Each row is a point on a landscape with many valleys, with its height.
From any point a ball takes the steepest step (drop divided by distance) to one of its 2 nearest points. It stops when none of these is lower. Distance is the straight distance between rows; heights are no part of it.
J_773: [-37 -30 -15  27   5 -47  22  28  28   7  -6 -30 -36 -15   2 -27  -5   5
   4  11  13  14]  h=31.4
J_293: [ 18 -15   5  30 -27  58  29  -1   4 -41  15 -35 -36  12 -24 -21  17 -18
 -14  -6  53  15]  h=49.5
J_272: [ 40  23 -16 -27   5   3  16  27   2  15 -51 -27  16   1  -7   1  -6   5
  40 -59 -50  14]  h=67.8
J_941: [ 47  20  -6   5 -35  47 -10 -16 -31 -46  12   7  15  44 -23 -34  61 -10
  13 -11  41  -6]  h=66.7
J_463: [-22  19  36  20  21  37   4  -2 -17  15  -5  46 -11  20 -29 -49  -3 -23
  34  15 -21  14]  h=49.8
J_567: [ 64   9 -23 -47 -45  -1  22  30  16 -12 -25 -43  55   9 -35  13   6   4
  -9 -35 -44  15]  h=75.0
J_677: [-11 -29 -29  16 -10  19  26   5  30  16 -36 -43 -44  -1   7 -41   0  -4
   9 -20  40  -7]  h=36.4
J_703: [ -1  14   5  44  17  17  -4  31  42  11  -2  -9  -8 -44 -36 -59 -14   0
  26   8  -2 -16]  h=39.3
J_410: [ 10   7 -54 -17  22   4   7  -9 -33  47 -56  10   3  26  39  45  12   6
   9 -49  13 -12]  h=64.0
J_221: [-21  22  39 -10  -9  -3   5 -32 -27 -54  53  38  14  -1 -31 -11  14 -22
 -15  57  -4  22]  h=35.2
J_752: [ -3  16   6  15  13   5 -36 -45 -42   2  10  43 -43   9  41  44  30  11
  -3  19   8 -37]  h=11.5
J_828: [ -1  18  34  45  56   1 -27  10 -50 -16  -6  39 -52  -6  18  67 -32  -4
  -3 -10  -1   8]  h=60.1
J_114: [-21  18  30   7  42  31 -19 -11 -23  45 -32  50 -32  19  23   6 -18 -10
  40 -40 -30  -3]  h=53.0
J_687: [ -9 -10  12  51  10  36  12  19  37  -2   2 -17 -45 -28 -34 -55  -7 -13
  26  17  21  -2]  h=41.9
J_77: [ -4 -34 -11 -20 -24 -79  21  15   9 -20  36 -52  12 -16   5  -4  14  37
 -18  41 -15  16]  h=28.8
J_606: [ 40  46   3  40  23  -9 -26  22 -23 -38   5   2 -24 -29 -17   9  18  34
  50 -45  15 -22]  h=55.7
J_260: [-15 -46  -1 -11  53 -29  18  16 -18  23 -19 -25  42  15  49  71 -29  13
 -35 -14 -31  -9]  h=67.7
J_613: [ -7 -23  -1 -47 -14 -44 -13 -47  -3  26  26 -23   6  14  45   7  29  49
   0  30 -33 -35]  h=17.9
J_988: [ -7  -1  31   0   9 -17  15  43 -12  -5  -1  16   0 -10 -31 -11 -52 -29
   0 -14 -35  61]  h=73.9
J_498: [ 23 -12 -22  11 -18   9  19  34  42   4 -13 -54 -16 -34 -21 -37 -11   5
  14 -14  -6  -6]  h=39.4
J_642: [ 37 -19 -22 -41 -43  -9  37  31  21 -13 -28 -44  43  17 -33  10  -4 -12
 -17 -14 -39  41]  h=74.1
J_685: [ 13  -9 -13  20 -31  30   9  -6   5 -27   5 -23 -22   7 -13 -44  31  -5
   9   7  48 -11]  h=47.7
J_349: [ -4   7 -18  53  68  30   1  21 -59  15 -15  37 -25  45   9  39   0  -8
   2 -19  45  16]  h=21.2
J_283: [ 34   4  -6  28  -1  24  -4  33  58  17  -3 -24  17 -56 -37 -51  -7   1
   8   1 -13  -5]  h=35.9
J_922: [  0 -26   4  28 -31  70  28 -15  -2 -30  22 -12 -21  32 -23 -37  27 -44
 -20  34  54  29]  h=51.3
J_59: [-17  -8  38 -29  31 -54   8  -1  18   1   4 -50   9 -21   3  26 -14  26
 -15  35 -78 -10]  h=32.5
J_341: [-23  57  36  -3  29  -8 -39 -31 -15 -53  43  15 -30 -29  -9  18  -2  20
   8  21  -1 -39]  h=41.1
J_435: [-37   6   0  30  56 -32  -5  14   9  46 -12  12 -54  -8  29  34 -20  31
  34 -35  -5 -14]  h=58.4
J_603: [-51 -26  15   3  41  22  13  -6 -45  25  -5  57  23  56  20  -7 -17 -30
 -19  -9  25  25]  h=27.0
J_493: [-44  20  20   9  36 -29  14  32  44  15  10   7 -23 -41 -39 -29 -32   6
  24  38 -32  -1]  h=19.2
J_585: [ -9 -34 -12  -5  53 -17   7   5  -4  62 -32 -16  32  27  62  74 -26  20
 -26 -18 -31 -33]  h=66.9
J_622: [-12 -12   6 -29  22  -8 -14 -17   6  68 -34 -13  -3  28  53  19   4  17
  17 -18 -61 -25]  h=43.0
J_576: [-27 -36  -3  28  16  26  15  21  75  38   4  -3 -21 -43 -27 -44 -24 -28
  25  54   7  10]  h=79.9
J_597: [-31 -12  24  15  -1  11  15   7 -21 -11   1  32  -2  38 -19 -29 -14 -42
  -6  14  15  55]  h=49.6
J_716: [-10   5  26 -11 -25  37  14 -27 -21   1  18  56  40   9 -29 -49   8 -48
   4  47 -20  29]  h=43.5
J_190: [-37  -8  13  33  73  35   2   7 -45  23 -13  54  -7  61  10  14  -7 -15
   2 -14  40  18]  h=23.8
J_361: [  2  -9  20  32  -9  39  14  28  32  -9   9  20   0 -22 -57 -40 -26 -45
   7  22   0  32]  h=78.3
J_118: [ 29 -43 -20  15 -35  23  22   4  45 -15  50 -43  -5 -54 -32 -31  -2  18
 -25  21  37  -6]  h=35.4
J_675: [ 46  19  -1  12 -54  17   1  19 -25 -84  21  -1  25  11 -40  15  24  -1
  -4 -43  26   8]  h=66.5
J_396: [  4 -16  14  45   9  23  -4  19  81  -8  45 -13   0 -78 -47 -25 -20  -4
  -6  37  34   5]  h=29.0
J_412: [-11  -1 -13   2 -14 -44   2   5   2  -8  20 -15  -7 -14   3 -24  17  30
  19  18  -2 -15]  h=74.4
J_842: [ 21  15  19  34   4  -9 -10   4 -54 -61  25  21 -16   5   0  47  15  -2
   4 -15  24  37]  h=63.9
J_437: [ 56   3 -15  -1  -7   9 -15  21  60  31  -3 -32  49 -42 -37 -42   1  20
  -4  11 -22  -9]  h=31.3
J_534: [-36   5  49 -38  37 -32 -23  -8  34   2  -9 -34 -11  -6   7  29 -46   2
 -13  31 -92 -22]  h=33.9
J_32: [  2   1  15  -1  13   3  22  54  12  14 -21   7   4  -9 -41 -28 -50 -30
  17 -24 -45  47]  h=72.9
J_558: [ 40   4 -49   4 -16 -11 -13   7 -14 -22 -17 -22 -31  -1   7   4  27  27
  34 -39  46 -14]  h=51.2
J_880: [  8 -30  -7 -24 -17  -1  38  42  15   5 -32 -18  38  22 -29   3 -37 -34
 -27 -13 -34  65]  h=72.7
J_634: [-23  12  35 -17 -24  25  12 -45 -39 -20  32  49  24  26 -15 -35  19 -38
 -12  59  -8  28]  h=39.7
J_218: [-49   4   0  13  20 -31  -5  -9  23  36   4   4 -52   8   4 -44  10  34
  36  19  12 -34]  h=56.1
J_105: [ 32  -1 -21  -4   5 -33  18  58  23  -2 -46 -64  -7 -10  -7  18 -20  18
  22 -58 -18  23]  h=42.4
J_870: [-45 -17 -22  21  15   3  11 -14 -12  33 -23  27  -2  48  18 -17  20  -8
   8 -13  48   1]  h=17.0
J_365: [-31   7  -6  14  19 -24 -15 -24  -1  25   5  20 -50  26  15 -21  36  35
  38  13  23 -30]  h=54.8
J_771: [-57   3  43 -32   7 -33 -23 -17  -8 -33  16   8  -7   1  24  32 -45 -31
 -50  37 -30   5]  h=1.1
J_418: [-67  26  16 -13  32 -45 -12 -29  10 -24  41   1 -49 -20  -8  18 -10  21
  -5  28 -12 -24]  h=25.9
J_383: [-12 -35  -7 -22  31 -28  22   8 -29  22 -31 -30  51  26  38  47 -19   6
 -25 -30 -26  26]  h=68.4
J_121: [-31 -36  -9 -12  -6  14  43  23 -17  15 -24  19  41  41 -10 -25 -40 -50
 -43  -1  16  64]  h=33.4
J_256: [-75  23  12   7  33 -31  10  -2  27  -9  32   9 -45 -23 -37 -15 -14   5
   5  50 -12  -4]  h=23.2
J_80: [ -1 -24 -17  13   2  44  22 -18  24  18 -24 -45 -71  -5  -2 -55  13  11
  12 -18  59 -29]  h=38.4
J_20: [  8  14 -12  42  31   1 -24 -33 -50  25   3  40 -52  15  40  60  19  23
 -17   7  16 -43]  h=15.1
J_847: [ 30  14 -38 -24 -16  13  28  19  -1  -1 -61  -3   5  24  20  33   3 -12
  -6 -53  68  17]  h=60.3
J_500: [  7  30  49   6  18   0 -26   2 -39 -34   3  17 -21 -30  20  39 -27   0
  21 -17 -38 -10]  h=62.3
J_64: [ 15 -18 -27  10 -16 -32  -4 -24 -65 -11  14  15  11 -10  54  77  14  10
 -38   1  20  -6]  h=38.5
J_574: [ 37 -16 -18 -11 -25   5  -2  15  47  14  15 -16  63 -33 -31 -38   7   3
   3  33 -22   4]  h=25.8
J_602: [  4 -12 -31  -2  36  10   4  -6 -34  57 -38  13  18  17  53  64 -13   5
 -18 -37 -11 -29]  h=65.5
J_49: [ 26  12 -31 -38 -24  49  20 -10  23  25 -68 -14 -15  20  -2 -47   8 -18
  24 -33  33 -15]  h=80.4
J_869: [-10 -32   8 -17  25 -45 -23 -23  11  38  -5 -28  -2  20  72  73   3  35
 -28  14 -33 -42]  h=45.8
J_791: [-26 -27 -34   8   9   1  40  23  -6 -16 -17  -2  33  32  12  16 -24 -25
 -33 -30  75  26]  h=71.3
J_890: [  9 -30 -36 -13 -46 -42  35  31   3 -45   1 -50  31  11   6  31   6  -1
 -42 -23  29  48]  h=69.5
J_761: [ 26  14  -1 -30 -43  39  10 -16 -47 -15 -34  37  27  49 -12   6  11 -38
  10 -43   8  40]  h=63.1
J_447: [-47   7  12 -11  19 -58  -6 -14   2   1  27  -7 -33 -12  33  29  -6  31
   3  15 -18 -16]  h=27.8
J_264: [ 42  -2  15  48 -18  70 -30  10  65  -1  30   0  21 -70 -55 -23   3   7
 -40 -12  31  19]  h=74.0
J_595: [ 37  44  16  15 -18  58 -10 -16 -17  -6   4  40  49  16 -44 -60  28 -23
  15 -14  -7   1]  h=83.7
J_968: [ 10 -31   2  24 -19  50  19  33  59   3  11  -9   5 -45 -49 -22 -34 -40
   4   9  -2  28]  h=76.9
J_255: [ 12   5 -45  20  16  31  -7  -8 -14  15 -39  -1 -42  46  22   5  44   0
  22 -23  79 -14]  h=25.1
J_388: [-16  31   8  10  39 -20 -15  21  64  28  18  10   9 -64 -47 -36 -18   8
  12  49 -26  -3]  h=12.8
J_257: [-16  -9  38 -33   8 -26 -56   5  -9  -3 -29  20  23  25  59  54 -49 -43
 -37  21 -46 -13]  h=41.4
J_665: [ -2  48  25 -14  33 -33 -23   2   9   1  23 -12  -5 -50   0  -7 -10  48
  19  -6 -42 -45]  h=40.6
J_426: [ 16   4   7 -17 -14 -11  13  20  21   8  21 -10  64 -30 -35 -18  -2  -7
   0  35 -54  19]  h=19.1
J_959: [ 29  32  25  39 -21   3 -15  18 -19 -77  53  -2   9   2 -40 -15  35  14
   2   9  33   7]  h=66.6
J_194: [-37  16  32   5  24  23  -6 -13 -27  24 -21  43 -22  28   4 -20  -6 -14
  36  -9 -16  13]  h=51.5
J_471: [-11 -54 -35 -14 -61   1  33 -11  16   0  11 -15  26  16  -5 -31  22 -34
 -35  39  21  31]  h=51.6
J_700: [-64  -4   8   4  24  -6   0 -40   7  72  -1  45 -25  50  31 -12   8  11
  16  -1   3 -21]  h=51.8
J_39: [ -9 -32 -39 -16  23 -38  41  29 -21  11 -20 -33  58  25  32  48 -12   3
 -31 -26  17  21]  h=69.4
J_774: [  9  54  25  -9  -9  -2 -28 -43  -3 -30  54  33  41 -33 -40 -38  30  14
 -31  45   6  -7]  h=25.0
J_484: [-11 -25 -21  10  10 -13 -14 -35 -24  47   7  32   3  29  68  62  -1   4
 -39  12  14 -61]  h=43.9
J_873: [-44 -16  -5  25  14 -19   9 -15 -28   4   7  28  -1  37  23   8  22  -2
  -9   8  41  17]  h=21.4
J_868: [ 32  22  21  46 -14  33 -33  19  51 -14  27  25  39 -50 -64 -29   7  -5
 -29  18  13  19]  h=71.7
J_593: [-37  -2  27  29  45 -38   1  27 -30 -20   6  21 -20  -2  11  32 -44   0
  -6 -11   9  40]  h=76.0
J_657: [ 36  51  20   5   1  22 -44 -40 -33 -12  23  30  18  -1  -1 -35  48  40
  30 -10   9 -42]  h=9.2
J_618: [ -5 -42  -7  18  11  54  25  22  76  38   7 -28 -12 -58 -35 -35 -25 -25
  14  20   3  12]  h=78.4
J_864: [-16  -3  19  -2 -15  24  19  -8 -18   8  -6  41  10  24 -23 -43  -4 -42
  12  15 -15  34]  h=47.1
J_239: [ 16  -4 -32  17   1  -4 -10 -21 -52  -9   3  22 -10  22  24  28  44  10
  13 -13  44   6]  h=32.0
J_201: [ 31  26  15  28 -22  11  -2  10 -40 -70  36  15  -1  20 -21  13  32  -5
  18 -17  20  21]  h=65.2
J_696: [ 26 -27 -21 -17 -21  38 -20 -10  69  43  19   0  64 -34 -23 -51  22  -6
   5  54   3  -3]  h=35.3
J_790: [ 32   5 -20  22 -10   6  -6   8   1 -40  -2 -29 -33 -10 -12 -25  24  18
  29 -27  48 -17]  h=49.7
J_551: [-10  10  -2  54  53  16 -10 -12 -47  30  -4  43 -43  31  28  48  13  15
   1  -7  26 -15]  h=18.3
J_654: [ 15 -24 -19  -4 -21  73  40 -17  37  19  -1 -28 -22 -29 -31 -44   6 -16
  -4  -4  37  -8]  h=42.3
J_232: [ -9   3  44 -31  -1 -11 -52 -13  -3   6 -22  17   4  10  50  36 -33 -26
  -9  11 -61 -33]  h=38.6
J_12: [ 36  24 -11  11   8 -24 -13  21 -20 -17  -4  -8 -10 -36   4  26   4  28
  50 -57 -15 -11]  h=54.4
J_333: [ 23  26  13 -22   4   7   3  16  -4  22 -25  -7  33 -18  -7 -25  -6  12
  33 -27 -70  -4]  h=69.0
J_768: [-26  30  23 -18  -8 -12  -5 -42  -4 -34  60  29  19 -25 -41 -28   9  -6
 -21  75  -5  -4]  h=31.0
J_819: [-27  37  26 -12  35 -29 -55 -16  21  -9  12   6 -52 -24  18  49 -31  13
  10   7 -33 -62]  h=38.3
J_34: [-39 -13   6  47   6 -17   5   5 -12 -28  20  -2 -31  31   8 -12  27  -7
  -3  20  59  27]  h=25.5
J_640: [ 18   0 -25 -44 -30  53  49  -7  36  32 -58 -33 -30  10  13 -28  -1  -8
  -7 -28  48  -3]  h=79.1
J_427: [ 25  21 -40 -21  -2  16   9   8 -15  28 -68  16  -5  30  19  17   9 -10
  21 -59  34   4]  h=62.2
J_728: [ -8  -8  15 -30  -2 -65  12  -3   1 -17  29 -45  12 -25   8  20   1  27
 -13  38 -50   9]  h=30.8
J_512: [ 58 -34 -27   4 -44  15 -14   2  53  -6  45 -39  30 -59 -33 -33  -3  44
 -42  21  32  -5]  h=38.8
J_173: [ -9   8  34 -15  18  34 -31 -13 -31  33 -34  45 -14  16  40  23 -30 -21
  12 -35 -44  -5]  h=54.5
J_122: [ -2 -22  20 -28  20 -57 -29 -23  19   9  -4 -46 -14  -2  51  70  -6  45
 -12  20 -52 -46]  h=44.7
J_528: [ 25  10 -15   1 -21  29 -23 -39 -42 -20  17  19  -1  38   2 -37  72  14
  35   8  34 -15]  h=68.3
J_524: [-34  65  38  16  48  -6 -22 -12 -12 -51  49  13 -34 -12 -39  -6   5  21
  11  32   6 -16]  h=42.8
J_646: [ 28  61  21 -13 -11   9 -42 -54 -22  -9  34  37  39 -15 -14 -54  43  31
 -11  20  -1 -26]  h=17.4
J_169: [ 20  29   9   2   5  27   1  25  21  35 -19  14  36 -22 -35 -53 -16 -12
  30 -15 -50   2]  h=70.4
J_139: [ 32  12  13  15 -38  47  16  32   2 -49  -9   0   2   9 -57  -9 -23 -28
   4 -40   7  24]  h=80.6
J_340: [ 29   8  11  40  13   6 -10   0 -84 -42  12  37  -9   2  16  77   0 -10
 -24  -8  20  32]  h=62.7
J_609: [-18 -23  13  30 -20  41  20  -5 -17 -30   9  18  -6  59 -24 -33  14 -56
 -22  30  44  54]  h=52.2
J_786: [ 13 -14 -53 -15 -18 -10  25  12   1  -9 -40 -24  -2  19  21  25  13   2
 -16 -32  79  11]  h=58.7
J_436: [-39 -39 -27 -26  14 -29  18 -21  19  78 -24 -20  10  42  36 -18  17  20
   7   4 -24 -11]  h=46.3
J_993: [  5  39  14  -4  17  10 -44 -43 -27   3  24  33 -23   4  19  -9  43  37
  36   8   6 -67]  h=1.3
J_213: [ -1 -36 -42 -31 -50  -2  43  -4   7  -2 -21 -31  31  35  12 -16   9 -29
 -41   3  38  34]  h=54.7
J_664: [  2   2   8  -3   8  27  12  29   8  35 -30  18  14  -8 -35 -45 -34 -32
  34 -13 -54  29]  h=71.8
J_312: [ 40  26  -4 -15 -36  50  -3 -24 -49 -38  -1  29  22  39 -14 -10  48 -23
  23 -33  12   8]  h=65.0
J_273: [-13   1   4  -8 -16 -34 -42 -37 -29 -22  14  21  -6  -2  61  69   3 -10
 -30  33   0 -34]  h=66.3
J_779: [ 34   4   1  -2   5 -44  18  45  16 -13 -15 -58  15 -24 -19  12 -11  29
  22 -38 -56  16]  h=43.7
J_246: [-30 -23 -25   7   5 -12  24  24  29  31 -34 -33 -17   9   7 -37  -9  -6
   9 -15  10  12]  h=34.0
J_76: [ -5  13  22  23  23   2 -20  32  76  -4  38  11  29 -72 -59 -24 -22  -8
  -3  47   3  19]  h=22.0
J_207: [ 43  -2 -28   3 -65 -15  10  30 -15 -77  19 -22  -2   0 -18  30  16  11
 -12 -40  43  10]  h=67.6
J_776: [ 10  15  29  38   0  33   8  39   1 -34   0  15 -12   3 -54 -32 -24 -34
  16 -12   1  32]  h=79.7
J_37: [-52  -5  -2   2  20  -2   7 -17  18  78 -24  20 -28  39  18 -35   5   9
  30  -8 -20 -13]  h=50.3
J_29: [-21  -6  15 -53 -11 -32 -32 -50  17   9  22 -12  -6  12  46  17   4  23
 -14  39 -42 -52]  h=14.9
J_482: [-10   4  16  -6   0  -2   1 -11 -40   0  -5  22  10   4  30  28 -11 -14
   0 -26 -19  22]  h=57.8
J_911: [ 28 -23   2  22 -27  71  11  20  59  -6  25  -6  21 -54 -60 -18 -14 -20
 -17  -9  14  11]  h=75.7
J_562: [ 17  -4 -35 -33   3 -13  18  12   9  32 -59 -36   5  20  16  -3   7  15
  26 -39 -21  11]  h=66.8
J_923: [-33 -14   4 -21   2 -55   7  -9 -11   1  21 -21   5  -7  38  25   1  21
 -11  13 -29   4]  h=29.7
J_900: [  4   1  -7   8 -22 -34  -9   2  10 -15  36  -9   4 -29 -21 -52  18  29
  11  30  20 -28]  h=73.3
J_198: [-23 -20  -6  36 -12 -18  23  18  15 -27   6 -25 -28  -4  -3 -27   0  -7
   0  10  35  25]  h=28.9
J_570: [  6  15  10  -9 -28  27  -1 -27   4   8  22  46  58 -10 -37 -53  24 -28
   3  54 -14   7]  h=47.9
J_824: [  5   7  25 -10 -10 -16 -45 -13 -39 -31  -4  23  -4 -16  52  66 -19 -21
 -19   9 -16 -19]  h=64.8
J_571: [-15  50  30 -12  32 -21 -64 -26   1 -50  26   8 -40 -36   7  41 -16  16
   6   9 -20 -64]  h=39.6
J_676: [-39 -25   1 -19  18  19  30   5 -37  22 -24  42  45  52  12 -17 -29 -36
 -30 -20  21  41]  h=30.0
J_372: [ 20  27  21 -22  17 -39 -11  14  -3  -1  11 -30  18 -42  12   5  -6  42
  15 -10 -65 -28]  h=42.1
J_343: [ 20  -4 -22   3   2  -7  22  51  39  11 -42 -58 -20 -18 -16 -19 -22   0
  20 -44 -16   7]  h=41.2
J_631: [ 23   0 -12  18  19 -22 -16  14 -48   0 -18   1 -14 -31  46  84 -26   7
 -16 -32 -26  -5]  h=57.7
J_839: [ -3  -7 -43 -16  32 -23  16  12  -3  54 -51 -23   2  18  35  32   6  25
  23 -49 -12  -3]  h=65.4
J_884: [-54 -22  -7   8  13  -8  14  16  56  62   3   3 -18 -16 -20 -49 -11  -9
  27  58 -25   2]  h=81.7
J_31: [ 15 -35 -22   8 -39  47  18 -19  28   2  13 -15  -5 -14 -24 -58  19 -12
  -4  25  36 -12]  h=45.0
J_129: [ 15 -51 -31 -11 -64  39  27 -24  23  -5  23 -10  20  -5 -21 -44  24 -31
 -17  44  33   8]  h=48.2
J_556: [ 44  38  12  25 -24  61 -12  10  -1 -30  -4  15  25   8 -50 -48  23  -9
   7 -27  14   5]  h=82.6
J_127: [-46  11  25 -38  -5 -29 -57 -37   8 -35  11   8  -8  20  32  43 -25 -31
 -31  44 -29 -42]  h=7.0
J_899: [ 16  57  32  46   7   3 -31  13  31 -24  33  21  26 -51 -68 -29   2   7
 -20  23   5  18]  h=69.7
J_360: [ 18  10  -1   7 -26   3 -24 -30 -25 -35  41   6   6  26  -8 -55  57  31
  19  36  52 -28]  h=70.0
J_71: [ 14  -5   6 -23  19 -55 -12  -3   1   8   1 -45  -8 -20  34  36   8  52
  16  -4 -55 -28]  h=43.6
J_444: [ 69  23 -27 -59 -46  15  22  21  21  -3 -45 -32  29  17 -11   0  12   3
  15 -47  -7  -5]  h=76.1
J_22: [-31  53  42 -19  44 -17 -20  -4  14 -15  20   0 -17 -49 -21   1 -41  14
   1  15 -56 -33]  h=38.7
J_215: [-24 -17 -42   6  11  14   5 -14   1  33 -44   2 -22  38  23 -22  25   0
  15 -22  59  -9]  h=20.9
J_794: [-34  -4  36 -27  -2 -32  13  -7 -13 -22  30   3  11 -13   3  12 -28 -16
 -26  34 -47  33]  h=7.4
J_390: [ -8 -37 -39 -35 -23 -46  -1 -24  -3  29  10 -26   7  22  35 -27  36  47
  10  23  -2 -18]  h=21.7
J_838: [  0 -27 -19 -20 -33 -48  35  19 -16 -24   4 -32  38  14   7  22  -3  -1
 -32  -8  -6  51]  h=70.5
J_413: [-49   9  12   0  35 -39  -4  -2  30  50   2   2 -55  -1  18  -5  -7  32
  36 -10 -24 -27]  h=57.3
J_891: [ 19 -48 -27 -12 -37 -36  18  17  33 -11  20 -66  15 -19  -8 -20  10  19
 -10  25  -4   4]  h=26.1
J_554: [ 11   2 -16   8  15 -15  -1  12 -37  -2 -22   7  -4  -5  26  51 -11   4
  12 -52  -9  21]  h=56.2
J_679: [-51 -25  -7   0  11 -21   6  -4  62  43  24   0 -22 -20 -20 -53   7   9
  19  83   5 -21]  h=83.0
J_229: [-39  42  37 -25  32 -11 -48 -13  28  -1   5  -1 -35 -18  14  14 -43  -3
  12   7 -57 -59]  h=37.0
J_167: [ 51  18 -42  -7 -14 -13 -10   0 -34 -10 -17  -4  -6 -11  16  23  21  23
  41 -53   9 -13]  h=52.8
J_926: [  5 -31   8  45 -15  27  24  19  53 -18  50 -31 -21 -63 -43 -22  -9  -7
 -12  31  34  13]  h=32.4
J_975: [ -8 -30  -3 -23 -20 -28  37  34 -12  -6 -10 -18  46  22  -3  18 -31 -24
 -36 -16 -16  71]  h=71.5
J_204: [  2 -12 -16 -31 -30  20  -8 -20  27  35  24  25  60 -15 -20 -59  30 -12
  10  67 -13  -4]  h=44.1
J_403: [ -1  -4  35 -26  -5 -20  20  15   8  -6  24  -5  40 -27 -26   5 -25 -13
  -8  39 -71  37]  h=13.4
J_854: [ 16 -45 -16 -11 -36 -27  28  26  27 -13  15 -47  40 -14 -25  -8   9  -8
 -20  33 -25  31]  h=22.7
J_731: [-10  -2  38  10   8 -39  11  39 -27 -37  20   6  -7 -16 -11  22 -50 -11
  -6 -19 -25  49]  h=75.1
J_352: [ -7  36  54  23  49   3 -27   6 -34 -23   2  31 -48 -10   0  34 -27  -7
  27 -12 -17   5]  h=61.2
J_661: [ -3  24  19   1  13  15 -47 -66 -15   7  26  41 -53  19  29  24  31  20
  17  22   3 -67]  h=7.1
J_223: [-45  27  16 -55  -5 -26 -53 -45  30 -16  24  -7  -1   6  18  16 -18 -12
 -24  45 -50 -66]  h=11.1
J_517: [ 28  -6 -40   2 -28 -19  -9 -17 -54 -27   3  10   6   3  22  51  38  14
  -7 -25  30  11]  h=34.9
J_158: [-12 -26 -24  -1  19 -32 -13 -29  -2  56   4   4  -7  18  68  60   3  34
 -25   0  -8 -49]  h=46.1
J_62: [ 49  36   6  22 -48  57  -2  34  12 -45  -2   6  29  -7 -67 -19   2 -10
 -25 -39   4   3]  h=81.6
J_338: [-31 -28 -21 -21  -4 -10  15 -19  25  74 -26  -9  -2  35  14 -53  22   3
  22  15 -22 -14]  h=48.1
J_306: [ 47  14 -21 -50 -51  43  44  16  32   9 -60 -33 -17  13  10   5  -3   2
  -9 -42  38   6]  h=78.0
J_743: [  9  -3 -15 -23 -32   6  23  -4 -40 -21 -21  21  31  38   1  23  -6 -32
 -13 -46  15  51]  h=61.4
J_921: [-10 -25 -39 -20  18 -12  51  44 -19   3 -28  -9  55  34  18  39 -36 -18
 -30 -38  43  30]  h=70.3
J_718: [ 14   3   0   9 -22  -3 -21 -24   5 -19  38   9   7  -4 -21 -71  39  30
   4  52  42 -35]  h=71.6
J_564: [ 26  -1 -15   1  -9  72  39 -21  27   9 -11 -35 -54 -23 -21 -48   8  13
  12 -26  53 -18]  h=40.1
J_430: [ 20  11   7  40  25  -8 -30   5 -49   4 -19  30 -43 -21  37  79 -24  -1
 -11 -22 -16 -17]  h=58.9
J_147: [-56   9  15  13  27  -2 -12 -43  -3  34   9  36 -36  45  18 -13  24   8
  23  18  18 -17]  h=53.2
J_319: [  3 -27 -38  14  -1  -7  -2 -34 -56  21   3  30  13   9  65  65  15  12
 -38   9  24 -38]  h=41.5
J_163: [-29  22  56 -29  36 -16 -48   9  30   5 -17   1 -30  -8  21  31 -65 -17
   5   4 -77 -30]  h=35.5
J_800: [ 14  -7  12  27  25  16 -14  -2 -78 -21  -5  47   0   5  35  70 -26 -21
 -37 -14  16  12]  h=61.6
J_719: [-11   7  28 -25  11  -4 -36 -27  10  45 -18  10 -10  12  58  28 -10   4
  17  -6 -58 -46]  h=41.3
J_920: [ 38  -7 -30 -21 -73 -18  25  32  -5 -59  10 -30  27   7 -18  28   7   2
 -22 -39   7  31]  h=68.5
J_19: [-37 -26   3 -18  37 -41   9 -10  18  59 -18 -29  -4  20  33  13   2  34
   5  -5 -49 -12]  h=44.6
J_973: [ 63  26 -17 -42 -52  42  23  20  34 -12 -46 -33   2   3 -13  -3  -3   2
   7 -51  21  -8]  h=77.0
J_552: [  3  -6 -45  35  18  21  -8 -12 -45   8 -15  24 -22  54  27  22  55   2
   6   1  73   1]  h=28.7
J_930: [ 35  49  32  54  -5   2 -14  31   9 -60  38   8  20 -28 -57 -21   5  13
 -11  -7  14   9]  h=67.9
J_262: [ 18 -33 -46 -33 -55  -3  33  -8  11 -18 -10 -42   1  18  16  -1  14  -1
 -36 -19  74  14]  h=56.9
J_277: [ 26  -1  16  -2 -12  13 -38 -20 -64 -22 -20  42   4   1  52  66 -15 -28
 -19 -10 -17  -3]  h=63.3
J_820: [ -8 -12 -16  -1   0   7  10 -16 -56  -6 -11  32  28  26  27  41  -2 -18
 -17 -29  26  30]  h=59.6

Call two points neighbours if one is among the 2 nearest of the other. Go from one point of each pair to the other, from neighbour to neighbour, staying as low as possible. Name the highest point that can't be avoided.
J_771 / J_232 => J_435
J_388 / J_870 => J_158
J_388 / J_800 => J_824
J_993 / J_771 => J_570

Where does a ball stop that starts at each point below?
J_122 => J_388
J_819 => J_388
J_213 => J_870
J_922 => J_870
J_413 => J_232
J_609 => J_993
J_911 => J_800
J_718 => J_554
J_779 => J_771
J_105 => J_771
J_731 => J_870
